A landscape with many valleys, sampled at points; each row gives a point and its height.
From any point a ball takes the steepest step (drop divided by distance) to one of its 2 nearest points. It stops when none of these is lower. Distance is the straight distance between rows; heights are no part of it.
rine h=326: -13,-32,-6,10,31,20,20,-8,38,7,-18,-14,-30,-18,17,-4,-37,-43,32,-25,-12,-5,14,8,-21,6
dutek h=630: 44,19,31,-14,-26,2,15,10,-22,-3,-1,7,-9,6,-38,2,5,-1,22,34,-20,14,31,-25,-31,42
bimap h=499: 40,14,-26,-3,-13,-13,-28,1,-16,-11,-19,-26,-2,49,-3,-3,21,4,-7,23,-9,22,-6,-7,-28,46
Mor h=521: 30,-20,-19,35,7,-22,0,-1,-12,-38,-41,-12,-6,29,-8,4,15,38,-15,43,-10,16,31,5,-24,47
fike h=541: 19,-32,6,-13,-4,-21,51,27,-19,-40,-27,0,18,-29,-37,-11,-24,0,0,18,-52,6,-9,31,-1,-9
Libu h=555: 30,-29,4,-28,-2,-19,41,25,-25,-15,-14,-20,-6,-15,-41,-11,-24,-28,11,20,-57,11,2,24,-21,24
Fov h=414: 6,12,-6,-4,-26,-7,-9,-10,-3,-10,26,-7,6,-2,18,-2,2,31,17,-16,-14,7,-3,-23,3,13
tibe h=322: -6,-13,-17,-23,-22,-5,3,23,6,2,-22,-8,25,-22,-15,-5,-21,-20,-13,11,-6,8,-15,-14,-21,12
diti h=570: -35,27,25,9,-29,6,11,-22,5,-22,33,-14,-3,-19,11,-4,-9,-26,-18,13,23,-5,5,23,7,-46
Lebeb h=516: -12,33,-4,-48,-36,20,-33,11,-19,15,8,-33,-27,-8,8,6,-5,-57,-10,-7,20,-9,-7,-6,24,9
sov h=683: -19,50,44,13,-34,4,24,4,-44,12,16,8,36,18,33,-1,7,45,-12,-1,27,29,9,-24,21,28
Fimu h=503: 0,12,-19,2,3,23,-15,19,28,7,-33,-48,-30,-20,-32,-10,7,-39,-16,15,19,-10,14,-2,-30,21
Dus h=640: 7,-6,2,17,10,-10,-28,-10,10,49,-2,28,-22,37,33,24,-3,-36,-4,-14,31,-3,-10,-20,3,21
Zufe h=463: 16,19,-3,-13,-33,-30,17,2,-22,-25,40,-12,-9,-9,-7,-9,-1,-4,-8,-24,-31,-8,-30,24,3,-37
bem h=460: -10,5,2,20,9,6,10,4,28,6,-14,-2,-13,1,-2,-15,2,-36,-28,-5,22,-8,-12,20,-17,-21
Bapor h=631: -8,-3,-13,16,11,10,-61,-16,15,8,14,-9,-26,10,9,32,23,2,6,-26,30,-34,-4,-19,24,-29
leg h=615: 3,-29,-40,7,17,-9,-31,-15,26,-10,-31,-13,-17,-9,-18,0,-4,-41,-13,-17,-9,-27,-39,24,-16,-42
Vogu h=544: -40,13,-24,-15,30,23,-24,24,20,9,1,-36,11,-9,1,3,20,19,-23,9,40,-7,0,14,23,0
zet h=577: 33,-40,0,11,38,7,-4,-18,19,27,-46,-16,-21,23,-32,-19,-8,-56,33,-13,-33,12,-9,-1,-52,21
gode h=540: -6,-6,-4,-19,9,1,-2,-9,2,12,36,3,-30,-8,17,23,-25,-21,41,-34,-13,-24,-8,0,31,-19
zaf h=332: -6,-24,9,-1,41,5,31,25,26,47,34,7,-1,-25,15,-4,-19,-13,11,-49,-10,5,-19,-6,6,5
Rav h=556: -1,-28,-15,-25,22,9,-7,10,14,12,9,-10,-37,-14,-16,33,-16,-18,36,-13,-8,-29,12,-3,12,6
Zav h=711: 26,-29,14,3,28,-13,21,18,-13,43,9,25,33,54,-7,-15,20,30,6,-4,-16,36,-16,-4,-7,38
momag h=484: 15,27,13,-1,-6,10,10,14,0,24,11,-18,-51,-3,-8,9,-7,-66,3,0,12,-16,15,-2,-13,21
zarit h=613: 7,-14,-3,-13,-7,-6,30,22,-18,14,-1,-10,19,24,18,-25,-27,-6,11,-8,-30,29,-8,-11,-3,44
moruk h=641: 15,22,7,1,1,34,-62,-7,-11,17,-6,-10,-37,21,-10,31,26,-9,15,-25,29,-37,-2,-30,17,-19
zur h=459: 7,-18,24,-21,-9,26,19,-14,9,21,-32,48,33,12,-19,-35,-6,-16,45,0,-24,26,-18,-25,-28,7
Zes h=398: -6,29,-1,-19,-33,-1,-23,-6,-28,-16,29,-20,14,10,29,27,-1,27,6,2,17,4,-3,-16,22,15
bep h=530: 41,2,5,7,14,-3,-16,-5,-6,7,-6,26,-18,47,-41,14,59,5,-5,0,4,-23,-26,23,-9,-23
Rabop h=618: -11,-30,-32,2,22,-13,-42,-9,24,-13,3,0,-7,4,-4,36,9,14,-5,2,18,-34,-12,14,15,-35
zapo h=596: 13,-23,-5,-5,11,4,19,-15,21,-10,2,32,-2,-19,-18,-5,-2,12,42,-18,-38,-9,-9,7,-7,-21
Dunug h=520: 11,-20,-9,40,0,-11,-3,-23,36,-33,12,-1,-29,-31,-10,3,14,28,10,-8,-7,-13,23,0,-19,-12
Pidub h=531: -19,32,6,-40,-46,9,0,15,-29,1,21,-38,-20,-18,20,-3,-24,-34,-5,5,13,6,11,-3,19,28
Lan h=611: -10,34,15,-12,24,35,-4,19,-5,65,13,-16,-20,6,9,-23,3,-38,23,-45,18,-5,-20,-15,38,22
tam h=519: 32,-38,-1,-35,36,2,-9,1,-8,15,-23,-7,-16,12,-69,3,3,-36,49,7,-44,-7,-16,10,-15,2
Vitag h=443: -38,8,3,23,8,-16,10,-13,-31,-30,-10,6,27,30,49,18,-15,30,-34,37,25,10,29,25,23,-9
papat h=422: 22,-33,12,15,-11,-18,12,0,16,14,-6,46,31,4,-9,-9,9,13,-14,-20,-6,13,-20,-23,-30,-2
butuv h=633: -9,-13,-13,-4,-20,-35,10,31,-37,-34,-6,-7,43,-1,6,22,-22,42,-25,12,-21,11,15,-9,21,1
tari h=586: -55,-6,22,12,-31,-2,7,-19,3,-32,17,-6,32,-27,11,1,-39,-22,-37,30,21,1,12,18,13,-56
vara h=693: 8,53,30,-1,-26,6,-1,2,-31,31,18,18,25,34,16,0,35,27,-8,-14,28,21,-30,-18,10,28
zibiv h=446: 2,-31,-36,-7,50,5,-12,3,10,-6,-43,-13,-15,36,-14,10,10,11,25,38,-4,-1,11,25,1,41
gozer h=543: -16,16,17,7,23,14,14,-8,13,-3,47,-2,-24,-13,0,3,21,14,17,-20,4,-26,4,28,30,-44
zot h=557: -9,8,11,-28,4,-3,15,-1,-17,0,35,19,-9,8,1,23,9,9,24,-15,1,-22,-14,21,34,-30
suzo h=483: -34,-19,9,36,0,-20,-14,-27,-4,21,14,50,36,22,49,15,18,45,-35,-7,48,13,-5,1,16,-13
ferub h=590: 27,-32,-21,12,36,10,-21,-12,15,29,-21,-25,-44,12,-23,1,-7,-43,34,-30,-30,-14,-3,-11,-27,9
Refeb h=637: 39,18,23,-3,-4,9,24,11,8,9,18,9,-23,-29,-34,-6,2,10,32,14,-31,4,44,-31,-27,31
nava h=327: 10,23,-8,-14,1,38,-13,-18,-9,-12,-6,1,0,30,-1,-3,35,51,50,7,2,13,23,-17,3,36
Kevek h=547: 28,-31,-8,13,6,-56,3,7,-20,-6,-37,31,3,-3,12,30,-50,-27,-50,38,-14,-2,19,-4,-23,7
zef h=517: 11,22,-10,12,-5,29,-27,2,21,-7,-17,-30,-35,-16,-34,-8,30,-12,0,-7,15,-21,11,-21,-26,-5
lun h=672: -14,25,16,24,-4,-12,17,24,-36,17,-11,7,36,38,41,-1,-1,27,-38,12,26,33,5,-8,12,35
lozu h=545: -54,40,5,-21,-35,30,6,-13,-8,-11,10,-23,30,-15,14,-32,1,7,2,6,19,14,1,4,16,-13
Betur h=380: -8,6,22,-2,-13,7,39,-2,-24,-21,-5,26,-1,26,21,15,-14,18,30,29,4,5,43,1,11,23
zez h=369: -4,23,16,28,-5,19,-25,-7,21,11,20,2,-6,-10,13,12,41,37,-9,-7,50,0,27,-35,-1,22
Zagub h=505: -5,-34,-13,33,-14,-30,-10,-18,21,-52,12,-1,17,-29,1,15,-1,50,-5,8,-5,-8,14,-2,1,-24
zopo h=592: -20,21,-1,-22,10,41,-8,26,9,38,4,-23,3,-5,-12,-33,15,-17,10,-35,8,-3,-34,-6,21,-14
Pob h=528: 11,12,5,32,10,-2,7,-22,22,-23,45,6,-39,-19,-1,-4,28,31,18,-21,-9,-17,23,17,2,-32
sokal h=316: -40,8,-14,8,19,20,-20,-24,12,-23,9,-30,-20,19,25,4,3,-5,17,12,23,-11,18,30,26,-20
dev h=383: -12,4,14,23,27,11,32,12,23,1,19,-12,-32,-7,10,13,2,3,6,9,26,-13,39,18,5,12
Muz h=426: -23,31,25,-29,-17,16,26,-6,-10,-11,46,9,-2,-35,9,9,-19,27,40,5,-5,-6,38,-8,32,-12
zudiz h=567: 29,-33,17,8,0,-37,26,20,-5,15,28,22,-12,-12,7,38,-31,-8,-3,-5,-16,-2,15,-18,-11,24
Pemut h=438: 32,-26,20,11,1,6,5,-20,16,31,-1,50,11,14,-9,-23,12,-4,26,-26,-24,21,-16,-30,-34,8
surak h=423: -2,-48,-4,2,41,14,10,-20,18,-13,-56,20,-6,19,-17,7,8,-5,50,33,-14,-1,3,22,-2,27
gev h=468: 12,-19,-36,-15,43,5,-27,17,12,15,-49,-21,-1,22,-37,-7,18,-17,-9,23,-1,-3,-18,14,-15,19
sikid h=573: -26,5,-17,-33,19,25,-13,25,5,24,-3,-15,-3,-6,-20,-14,8,-33,-15,-24,13,-21,-38,25,23,-36
kikub h=591: -22,13,-11,-63,11,16,-1,40,-25,27,-15,-15,19,14,4,6,-7,-16,-21,32,23,10,-1,16,25,31
Pilem h=485: -15,11,-26,22,18,17,-12,14,39,13,-27,-45,-10,-9,-8,-33,10,-34,-35,-8,23,-1,-14,5,-27,3
Seto h=495: -1,-39,-13,21,-21,-47,-20,-13,16,-30,14,9,13,-31,12,31,-29,19,-26,0,-4,-7,-1,-16,-10,-19
mol h=509: -7,-6,-6,1,5,-38,-6,8,-4,18,24,14,11,3,27,27,-17,-6,-36,-6,13,-9,-28,8,16,-16
Venir h=392: -50,-17,-2,12,10,27,-6,-29,50,-12,12,-23,0,-49,8,-20,-23,-23,13,-18,7,-6,11,-3,1,-43
let h=474: -36,1,3,-22,-35,-26,-7,-8,-35,-10,29,-8,13,-6,44,31,-59,-26,-10,10,8,2,8,2,38,-11
voviv h=542: 29,22,-5,15,14,-11,-25,3,-7,14,0,8,-13,47,-2,12,53,4,-38,-3,25,-9,-29,22,-6,-4
voti h=397: 2,-33,-1,1,43,33,-6,-25,12,6,-38,22,-28,33,-21,-4,13,-8,60,-1,-12,-18,9,14,6,-2
lora h=455: -2,0,7,-24,15,48,-16,20,13,15,-19,-4,-19,-27,-56,2,17,-17,18,-12,7,-42,2,-6,14,-40
fomu h=597: 22,-50,-34,-18,15,-32,-3,15,14,-10,-6,-11,3,-23,-29,18,-15,-3,7,-6,-39,-13,-33,10,-10,0
zofoz h=305: 13,-25,19,20,25,-13,30,-3,27,31,56,23,-5,-34,32,-2,-20,15,18,-53,-24,8,1,-8,4,2
teku h=660: 2,6,18,37,21,-16,34,22,-9,33,18,7,4,25,40,-3,8,15,-27,-9,21,23,0,7,8,38
ziva h=582: 8,52,27,-21,-14,33,21,2,-11,9,1,17,-13,12,-32,-26,36,-22,10,-11,5,-13,-21,21,1,-32
ritan h=583: -12,-10,-3,-27,12,20,19,2,16,-10,-7,6,8,-31,-30,-24,-2,-8,28,-18,-27,-12,-20,20,4,-37
pafik h=246: -21,-15,-18,0,-10,0,21,-23,5,-40,-40,-19,-15,3,14,-21,-31,-35,20,21,-16,5,4,32,-12,3
fon h=548: 36,16,-25,-34,14,-30,-28,12,-24,25,-16,-2,-23,18,-2,23,-13,-51,-49,33,3,-16,-7,11,-11,12
Gozik h=354: -11,16,1,-3,-15,25,19,-21,-3,-28,-22,11,6,18,13,-22,5,36,43,21,-2,16,30,-10,-4,24
rogot h=497: 3,9,-12,-25,-1,2,-15,23,-8,20,5,-34,-57,-16,-12,20,-19,-71,-10,-4,8,-24,0,13,4,3
raluv h=457: -1,-9,-22,4,-2,15,-22,-42,13,-26,25,17,-6,-17,13,-4,27,74,55,-11,-20,-1,32,-21,12,-5
nal h=610: 9,-55,1,4,12,-17,27,-12,5,-17,4,47,31,-12,-5,-9,2,54,28,-23,-36,8,-16,4,3,-11
genov h=510: 10,-43,-10,2,1,-32,8,1,8,-35,-53,21,20,-37,-25,11,-29,-21,-29,35,-18,-9,-29,24,-16,-22
ranop h=403: -12,18,39,-9,-37,2,26,-5,-27,-12,16,32,12,-4,14,26,-18,30,21,17,12,1,38,-22,17,2
duru h=602: 0,-21,-25,-16,30,-6,-24,-11,12,9,-59,16,-12,15,-19,7,-8,-54,-15,14,6,-22,-33,32,-8,-29
kog h=359: -23,13,0,27,-47,-38,-23,-24,-39,-26,21,-17,45,17,50,10,-25,25,-39,-6,1,22,-12,-20,13,-15
vokef h=411: -5,5,8,13,47,42,24,16,33,22,4,-12,-30,-7,-14,-14,22,12,25,1,11,-4,38,-1,-2,25
lepa h=642: -31,-3,-19,-3,-20,-23,-9,2,-37,-48,4,-22,54,4,18,20,-10,65,-17,14,-4,10,12,6,29,-16
Vina h=500: -31,12,-4,10,3,0,-40,-19,-8,16,-1,25,37,32,39,23,32,54,-33,6,58,12,-9,-3,21,4
mutom h=362: -17,49,-10,-2,-19,-25,-30,-6,-46,-29,24,-45,24,2,36,21,-11,8,-73,28,31,8,5,22,25,-11
san h=279: 18,-29,24,44,-9,-26,33,0,4,8,43,33,4,-38,28,0,-20,29,-6,-35,-27,18,28,-35,-16,14
gugi h=470: 3,-4,-12,-3,-13,5,-25,-36,2,-55,7,14,0,-1,1,21,29,64,41,11,1,-11,21,2,13,-5
Koveg h=552: -11,30,-14,-32,-13,0,-26,21,-3,6,-5,-13,6,-11,-25,-6,19,-38,-51,-2,27,-18,-38,21,6,-41
zib h=496: 20,-25,-13,-17,1,-18,0,-7,-7,-30,-54,15,4,-5,-43,10,-6,-19,0,52,-20,-5,-22,26,-14,-2
zera h=341: -11,28,-19,12,-23,-43,-16,6,-49,-28,16,-45,25,19,45,6,-11,25,-53,1,-2,22,-4,6,20,4
tefut h=636: -12,-25,17,15,-12,-4,44,7,-2,-31,-12,21,27,-26,4,-7,-28,33,20,6,-25,11,36,-16,-2,4
Zafik h=415: -25,16,8,8,-3,-12,28,15,-18,-16,-4,-10,7,15,27,0,-21,-9,-29,24,16,4,16,35,15,-4
petel h=456: 36,-20,27,24,12,19,-1,-29,33,20,-16,48,-16,-19,-36,-17,24,-8,30,-16,-17,4,15,-28,-41,-8
Dami h=356: -23,30,18,14,10,17,5,-9,6,-14,25,-21,-20,2,22,22,12,12,-3,20,45,-10,42,20,21,5
nad h=421: -20,14,42,25,-39,-3,22,-36,-16,-9,30,44,7,-1,41,4,-19,27,21,-5,5,15,30,-27,6,-10
vudud h=404: -10,-1,3,3,-37,-5,-1,-7,16,-2,4,30,46,-20,-11,-23,9,29,-13,-22,3,13,-34,-29,-17,-26
dis h=367: 17,-44,17,11,65,21,18,13,35,58,13,15,-20,-16,-19,3,4,-17,22,-58,-20,-9,-3,-6,-6,-5
sav h=625: 5,10,19,13,35,23,-13,12,1,69,1,3,-25,39,13,-3,12,-36,12,-33,26,-6,-13,-13,21,31
lidiz h=402: 22,-30,23,25,49,40,-20,7,15,56,0,14,-43,-2,-34,-3,12,-8,14,-61,-6,-39,-3,-21,9,-33
mazuv h=518: 32,18,8,-30,-9,15,-20,-2,-20,-1,-5,25,-1,34,-55,15,50,9,21,1,0,-20,-30,2,3,-25
Kis h=360: -28,-8,13,-4,11,28,18,-24,34,5,14,-1,-23,-53,16,-16,-40,-49,35,-32,-12,-11,21,4,-3,-29
lita h=258: 13,-1,38,27,-24,-5,27,-3,20,22,30,38,0,-44,14,-3,-18,11,1,-17,0,11,29,-54,-23,13
Par h=490: 37,26,17,30,-1,27,1,-26,17,-18,1,26,-35,0,-20,-18,50,33,33,7,-4,3,44,-10,-26,7
Denup h=525: -8,-42,-6,-22,-11,-23,32,19,-9,-46,-36,5,19,-48,-22,6,-42,-20,-14,31,-29,-5,-8,29,7,-20
bizun h=488: 16,-8,-31,-14,9,-4,-8,19,-1,4,-37,-22,22,36,-16,-28,12,-7,-11,23,-13,23,-27,4,-21,31
niz h=482: 25,0,-3,-7,33,29,16,-6,13,-5,-35,-32,-35,-11,-64,-41,20,-24,45,8,-45,-4,11,20,-26,10
Tekap h=439: -19,-2,17,17,-14,6,7,-45,15,-21,34,43,6,-29,26,-4,-6,57,37,-8,-12,9,44,-20,4,-21
tegas h=431: -18,4,-17,8,-17,-10,-2,-31,2,-20,27,-7,23,13,28,-26,7,37,13,-27,-19,12,-27,4,9,-29
nar h=562: 17,24,-20,19,22,-51,-21,-10,-24,7,7,9,-8,44,51,15,1,-2,-67,13,21,-5,-12,27,9,-3
ker h=609: 2,29,8,-51,-27,10,17,35,-51,13,-8,-10,27,31,1,3,-3,1,-2,21,1,24,-6,-6,12,41
tere h=449: -2,26,-15,-4,-25,-24,-11,-6,-19,-12,29,-25,5,20,24,-12,8,-2,-17,-21,-5,3,-48,20,16,-24
lete h=324: -6,-15,13,46,25,18,26,-17,37,30,16,16,-11,-7,39,-30,6,7,17,-33,5,18,24,-14,-17,26
Modiz h=599: -17,8,-18,-15,-13,-14,-1,8,-17,28,7,-18,13,24,53,-6,-35,-18,-4,-12,1,22,-22,-12,19,35
difi h=476: 24,22,28,22,13,43,-10,-13,22,23,0,33,-38,-8,-31,-15,43,5,23,-19,2,-14,29,-28,-18,-15
Sufu h=623: 0,-34,-16,-2,-12,-22,8,7,-14,-31,-9,12,50,-2,-8,2,-1,69,9,2,-30,15,-11,-13,11,5
fuvit h=701: 21,13,32,1,-8,-11,25,19,-30,41,19,38,34,45,0,-6,29,35,-14,-13,0,24,-26,-12,0,26
der h=390: 11,-6,-1,52,-8,-10,-10,-5,13,-4,17,3,-8,-2,19,8,37,50,-27,3,29,7,27,-14,-15,28
nibe h=501: 33,-27,9,0,40,18,-1,-7,7,-5,-51,-6,-32,5,-87,-3,27,-32,31,21,-27,-21,-9,25,-18,-10
Tob h=453: -42,-1,12,-34,-23,-2,17,-7,-23,-4,45,-1,12,-18,36,22,-51,-6,29,-3,-4,-4,13,1,42,-10
gov h=393: 22,22,-19,18,-1,-11,-25,19,10,-17,10,-38,-13,-3,0,21,31,33,-42,15,28,-2,10,-4,-15,30
leget h=568: 0,46,18,-4,-17,22,-1,14,-2,7,-3,8,3,5,-32,-9,45,-15,-31,-4,30,-13,-31,17,-2,-29
foloz h=558: 24,-19,6,-6,-13,-44,11,9,-33,5,-4,34,2,18,13,39,-42,-24,-20,18,-12,-1,5,-5,-4,11
rifog h=511: -9,42,-11,-11,-32,36,-42,-19,15,-2,19,-30,-8,-36,0,-25,9,-1,23,-29,-3,-5,0,-41,2,-24
zodit h=372: 12,23,-16,-5,-6,-17,-22,29,-22,-13,0,-12,30,1,5,31,19,46,-56,27,27,8,5,-6,1,20
ruti h=522: -33,30,-12,-3,19,19,-29,11,2,19,3,-21,27,13,21,6,31,40,-28,2,54,7,-16,-4,24,12
mela h=363: -26,-18,-7,-2,32,34,-2,-36,20,0,-17,24,-3,28,16,-23,11,8,57,-22,-6,-4,-5,12,20,-22
tosa h=650: -4,3,19,37,9,-15,1,-7,3,36,8,28,-10,33,50,11,-5,-9,-22,-2,38,10,5,-7,1,31
vir h=622: 22,20,16,-32,-26,6,12,29,-31,-8,-16,-3,19,11,-33,7,11,11,1,38,-2,16,12,-14,-10,37
fadav h=572: 16,55,20,-26,-5,29,25,5,-11,19,16,21,1,-6,-27,-48,25,3,27,-18,-30,16,-10,-3,-2,-15
das h=481: 17,-36,11,-15,-5,1,13,-12,10,-12,-46,35,24,-8,-39,-6,-13,-22,27,22,-25,3,-21,-3,-25,2
Vom h=382: -19,8,11,-8,-15,21,-2,-15,20,23,5,31,29,-18,3,-22,4,8,18,-31,6,5,-23,-35,-6,-21
Mim h=537: 30,-58,-18,31,-2,-46,-7,-2,-3,-12,-41,19,20,1,-7,13,-23,4,-29,22,-28,14,3,-16,-35,28
bub h=569: -26,-2,-29,-45,27,3,-20,44,0,29,-3,-24,6,-11,10,22,-13,-13,-24,16,26,-8,-2,8,29,21
Silot h=442: 1,-24,-1,-5,52,23,33,22,27,19,-8,-4,6,-10,-26,-34,17,24,25,-7,-23,12,11,9,-9,25
bekom h=492: 6,40,8,-1,1,43,-33,-7,14,16,11,9,-22,-22,-21,-14,29,22,34,-30,5,-15,16,-43,8,-24
bulub h=349: 2,9,-25,-25,-15,-17,-17,37,-9,6,-1,-14,32,-3,-7,4,3,15,-38,8,9,5,-33,-7,4,8
Nako h=296: -9,26,-18,-12,15,40,-23,-17,-4,6,1,-16,-12,37,15,-16,33,28,55,-27,-5,5,3,-16,20,17
lub h=428: 27,-17,10,0,32,26,-23,13,6,27,-6,1,-43,-8,-57,11,13,-24,15,-34,-14,-46,-10,-10,-3,-47
Kotet h=589: 33,-35,-25,-15,16,-41,-12,30,11,14,-9,2,7,-22,-36,28,-14,-16,-39,13,-12,-15,-24,1,-22,5
vakal h=565: 37,-34,2,-7,18,-15,25,6,4,7,-29,-20,-3,0,-36,-16,-17,-43,9,8,-46,21,-10,18,-45,26
fik h=523: 11,-28,-14,-8,13,-33,-3,6,3,22,25,9,-19,0,12,31,-27,-42,-3,-28,-10,-21,-34,14,9,-17
Bod h=588: -36,33,6,-2,-7,30,-5,-12,15,-29,7,-34,-9,-18,-17,-22,23,-18,-13,7,27,-19,6,37,13,-53
fatus h=317: -19,1,-24,12,-21,-41,-11,24,-22,-17,0,-41,36,-17,32,-6,-42,-6,-67,5,-2,19,-2,-13,3,-3
raron h=619: -70,-11,10,39,17,6,4,-27,28,-10,18,-10,35,-2,35,-4,-14,16,-31,27,39,9,18,21,18,-31
povak h=574: 8,30,-29,5,25,-34,-36,-7,-10,12,6,-23,-36,29,45,20,-2,-34,-44,8,26,-11,-10,28,14,1
teki h=566: -36,9,1,-28,-13,21,24,-5,3,-15,9,-4,22,-23,-2,-24,-8,11,17,-4,-11,2,-8,13,17,-34
Kuro h=607: 2,-36,-43,-16,10,-14,-30,8,24,-12,5,-16,5,-20,-20,15,6,29,13,-15,-13,-20,-25,-5,8,-10
pina h=624: 9,-27,11,-1,-6,-9,40,31,-21,-8,-17,7,36,8,-8,-13,-24,19,11,9,-35,29,18,-27,-3,37
kep h=604: -14,21,-2,20,-5,21,-12,-25,29,-26,-3,-11,-4,-10,-19,-34,31,4,-4,-18,10,-17,-20,18,-8,-60
Dipup h=486: 13,-4,-22,-19,-12,1,-16,-17,-13,-58,-25,-3,2,17,-12,20,17,47,37,40,-9,-6,14,9,7,13
zub h=527: 24,-45,-23,47,7,-42,-1,-4,-2,-30,-29,18,2,12,7,12,6,35,-29,26,-11,9,17,11,-18,24
Lapu h=329: -13,15,-5,-11,2,28,6,-28,-8,10,5,18,0,34,22,-34,9,14,55,-30,-16,16,-13,-7,13,-1
suv h=536: 8,33,-8,-35,-17,-11,-27,23,-16,22,-16,-12,-16,-5,-10,1,-5,-61,-65,18,25,-4,-18,12,-7,1
nepo h=344: 2,26,25,12,10,28,-3,26,28,40,20,0,-4,-22,-12,11,34,19,-6,-7,42,-8,21,-34,4,30
mupet h=440: -3,22,15,5,-16,-20,12,14,-33,-7,6,-1,-14,6,41,37,-33,-21,-30,36,24,2,38,8,10,22
Romi h=353: -23,-4,6,23,15,23,-6,-24,37,36,7,14,2,-4,32,-35,4,-6,21,-51,11,12,-17,-28,-1,-4
fazu h=469: 25,28,11,13,-21,-18,19,4,-12,3,28,-19,-40,6,17,6,-10,-37,-3,-3,-5,-3,5,6,-10,21
boz h=529: -31,57,-3,-19,-50,28,-29,-17,-6,-13,19,-45,12,-17,19,-25,7,-7,-5,-6,21,14,-10,-20,8,-2
vovi h=493: -13,-12,-4,-21,-28,-43,9,11,-34,-7,18,10,26,-6,20,15,-42,-10,-24,-8,-14,3,-29,6,23,-25
vepi h=466: 14,12,-3,-5,25,27,31,17,14,-6,-15,-25,-13,-2,-42,-45,27,11,29,8,-34,7,11,22,-15,20
latik h=587: -23,-18,-15,-23,22,-2,-18,-3,11,4,-32,23,-4,-6,-1,30,-24,-37,-12,26,25,-25,-4,20,10,-24
pev h=292: -6,-48,1,33,28,1,32,-11,44,5,-12,7,3,-15,33,-16,-27,-10,4,-21,-7,17,7,11,-25,11
Rogu h=578: 39,-40,6,3,9,-29,-2,25,15,24,24,21,-5,-22,-29,35,-1,0,-11,-12,-15,-11,-9,-18,-22,8
Zir h=277: -26,-12,-6,-4,-29,-13,8,-19,-11,-40,-45,3,-2,4,24,-3,-48,-48,-7,40,1,1,11,19,-5,-7
Seget h=314: 2,27,26,-7,-1,31,12,30,16,44,4,-2,13,-9,-15,-13,14,1,-1,4,26,14,6,-40,-13,44
dovup h=553: 25,9,-13,28,14,-33,-5,-7,-12,-7,-9,17,-6,52,19,7,21,8,-40,14,12,2,-15,33,-9,-5
sani h=307: -14,22,31,-10,-46,5,35,14,-12,12,20,15,29,-47,9,-27,-31,1,-3,-18,-11,19,4,-35,1,-7
Loso h=603: -55,-21,13,28,0,3,19,-11,24,-29,9,-19,25,-27,24,-7,-39,3,-21,28,23,7,37,9,6,-20
lud h=290: -26,-11,-11,-9,-33,-15,15,23,-14,-15,-7,-29,22,-24,25,-8,-53,-25,-26,8,-14,20,13,-13,-2,14
Piz h=379: -17,35,15,3,-48,-19,-17,-37,-43,-30,51,-21,15,11,50,22,-18,22,3,-1,8,11,-1,-7,29,-12
Tadi h=502: 10,10,-16,-34,-1,23,-19,-5,-15,-29,-36,0,1,32,-36,9,34,12,27,26,1,-16,-13,21,10,-2
vebu h=487: 9,0,4,30,-37,-46,5,12,-10,-23,34,-11,3,-25,17,20,-24,8,-37,-4,-6,-2,8,-18,-5,-8
Logi h=614: 3,-6,-16,13,-19,5,-21,-21,33,-25,-17,0,-3,-26,-33,-18,10,-22,-9,-21,-5,-18,-32,5,-26,-53
bine h=554: 31,17,17,-38,5,19,24,4,-15,5,-6,23,16,10,-51,-44,20,14,49,6,-58,22,-7,3,-13,0
dakop h=465: -31,-21,2,51,1,-31,-9,-39,-8,-19,-4,38,29,29,55,12,-4,31,-43,23,34,12,19,18,10,-21
zab h=475: 25,1,1,27,-28,-46,28,14,-16,-33,33,-15,-7,-10,4,-2,-19,0,-27,-13,-31,-4,-7,16,-12,-22
lamu h=534: 35,-22,15,-42,23,11,0,8,1,18,-17,9,12,-7,-81,-25,18,-14,46,0,-49,3,-29,-1,-16,-11
vifaz h=571: -15,-27,-15,-35,12,7,-2,13,11,0,-20,0,-14,-19,-19,25,-28,-40,16,20,1,-23,6,14,10,1
Boro h=458: 19,38,28,13,-59,-19,23,5,-40,-26,11,-10,-19,3,16,11,-20,-29,-26,18,7,4,27,0,-9,7
koru h=508: 36,-22,-24,19,-4,-15,-20,-13,9,-18,-18,-11,-5,26,-12,-2,26,27,11,20,-20,15,11,-18,-33,51
Kepul h=278: -25,3,-34,-8,2,5,0,-13,-3,-33,-22,-40,-20,16,17,-12,-8,-18,11,26,-3,-4,6,45,13,-4
sib h=441: 19,-8,14,31,5,-10,21,9,29,23,-2,15,1,-5,-8,-17,7,-24,-31,-19,3,6,-24,4,-38,-2
tokav h=281: 2,17,23,5,-35,1,18,23,12,23,16,7,22,-38,2,-11,-9,10,-13,-9,8,18,9,-51,-15,24
vefu h=532: 18,0,-11,4,4,38,-36,-13,21,-7,-40,-10,-21,9,-42,-10,38,9,35,6,3,-12,11,-29,-25,12
furaf h=385: -15,52,4,-10,-24,-11,-1,9,-47,-30,4,-35,0,12,27,3,-4,-17,-62,35,29,8,15,46,12,-9
Podu h=585: -1,24,-19,-8,12,-12,-12,13,-19,22,3,-31,-18,35,49,14,-17,-24,-20,12,18,7,-4,17,21,42

For each start below, name the point where the ball stops.
dutek -> Zafik
Tadi -> Nako
bimap -> Nako
Dunug -> zera
niz -> pafik
Rabop -> Nako
pina -> Nako
